Each scene shows the same named points in several views. A view is turned or mirrored, and shifted as a whole, has a little noise and may leave points out.

Scene 1
View 1
q_326: [-30.6 -27.4 -16.7   3.4   1.4   9.8  10.9   0.6  17.9  29.3]
q_587: [ -0.7   3.9  11.6 -16.2   4.2 -23.0  45.7 -15.6  15.6 -21.4]
q_741: [-11.5  -8.8  10.6  -1.0  10.2  -9.9  31.8 -20.7  20.8  -7.6]
q_646: [-23.0 -23.9 -23.7  -1.3  -4.5   6.2  13.2   5.0  15.6  31.3]
q_487: [ -8.7 -36.8 -10.4  -3.2  -3.0  -2.4  27.2 -15.1  17.9  22.0]
q_364: [-11.9 -28.0   9.1 -19.5   4.8 -10.5  39.2 -23.0  18.2  -8.1]
q_852: [-11.8  18.8   8.7   5.0  11.9 -12.4  25.0 -10.0  20.3 -11.4]
q_471: [ -4.7  -4.0  -5.5  -9.5  -3.0 -15.3  32.7  -8.1  16.6   0.5]
q_291: [-25.8 -32.9 -18.6  -6.3  -4.0   5.2  18.5  -0.2  13.1  24.8]
q_848: [-11.6 -19.2 -12.5 -13.5  -7.3  -4.5  29.2   0.5  11.5  10.8]
q_862: [ -6.0 -15.7 -13.4  -7.3  -4.0  -9.2  28.9  -3.3  12.9  13.2]
q_123: [ 14.6   4.5  17.9   2.7  11.0 -28.8  46.5 -34.5  26.2 -20.2]
View 2
q_471: [-17.5  29.9 -11.5   7.6   3.3  12.5 -15.2 -25.1  20.3   5.3]
q_862: [-18.0  35.0  -9.9   5.5   3.8  15.7 -17.5 -25.8  18.7   2.3]
q_848: [ -2.9  33.2   5.9   4.9  -1.2  13.1 -11.2 -25.2  11.7  -4.1]
q_291: [ -6.3  39.8  30.7  -1.3  -7.2  13.1  -1.0 -18.5  20.4   3.3]
q_123: [-59.3  42.1 -32.5  -4.9  13.5  20.2 -22.2 -25.8  39.0  13.5]
q_587: [-28.5  35.5 -24.6   3.7  15.1  16.1 -33.5 -29.1  35.5  18.3]
q_852: [-30.7  28.6 -19.8  14.0   4.4   9.9  -8.7 -18.1  32.5  31.6]
q_741: [-29.1  41.2  -3.6  -3.9   9.0  18.0 -20.7 -27.2  28.4   5.1]
q_646: [  4.9  30.6  20.4  11.6 -13.7   7.9  11.8 -16.6   2.7  -4.7]
q_326: [  0.5  32.9  28.6   8.3 -14.6   9.6  10.8 -15.1   9.2  -2.1]
q_364: [-23.1  45.4   9.2  -9.9   8.3  18.1 -27.0 -26.6  32.8   6.6]
View 3
q_587: [-32.0 -46.7   7.0 -18.9  38.6 -12.3  -5.0  12.0 -17.1  -4.5]
q_326: [ 15.5  -5.5  16.7   7.7  -1.4 -16.4   3.0   8.5  21.5 -15.7]
q_487: [ -3.2  -3.8  10.0   3.9  10.9 -27.5  -8.0   4.0  13.8   6.2]
q_862: [-12.7 -18.0   2.3  -0.2   8.7 -14.0  -1.9   3.2  11.4  -7.5]
q_848: [-18.4 -13.9   5.6  -1.7  11.5 -14.9  -1.7   5.6  12.3 -15.8]
q_646: [  8.0  -3.8   9.3   5.0  -7.3 -12.8   2.4   1.9  27.3 -19.8]
q_291: [  0.1  -0.6  16.3   5.5   3.3 -22.8   1.1   5.4  20.3 -17.3]
q_741: [-18.9 -27.1  11.4  -9.1  29.8 -24.3  -6.8  10.6  -5.8   5.5]
q_852: [ -1.7 -56.0  12.5 -16.7  25.4  -2.1   1.0  17.7  -9.6 -10.8]
View 4
q_741: [-37.4  21.1  -2.9  13.5   7.8 -19.3 -25.3  22.7  12.2 -16.2]
q_364: [-41.8  25.5   7.3  15.4   8.4 -12.7 -26.6  14.0   6.2 -22.6]
q_471: [-19.9  15.7 -12.9  10.6   0.7 -12.9 -25.1  17.4   6.9 -17.3]
q_646: [  5.6  10.2 -27.5   8.3  -7.6  16.6 -34.5   2.1   6.9 -20.6]
q_487: [-20.8   6.4 -14.3   2.4   5.6   7.7 -20.3   9.5   4.3 -26.3]
q_587: [-39.8  29.6   3.8  21.8   9.5 -36.9 -36.0  31.3  19.6  -2.5]
q_848: [-18.8  16.1 -11.6   7.4   1.4   5.8 -40.7  13.3  13.3 -13.6]
q_291: [ -8.6  14.3 -14.9   8.7  -6.0  19.6 -32.8   3.3   4.4 -24.7]
q_123: [-43.5  20.0  -0.7  19.9  12.5 -54.1 -11.3  38.1  17.3  -8.8]
q_862: [-16.4  10.9 -15.2   7.4   2.0  -0.4 -37.3  17.8  14.8 -11.7]

Which points are out of place in each view (at most two, in the order of its rows)? Write none if all are in place.
view 1 -> q_741
view 2 -> q_862, q_291
view 3 -> none
view 4 -> q_471
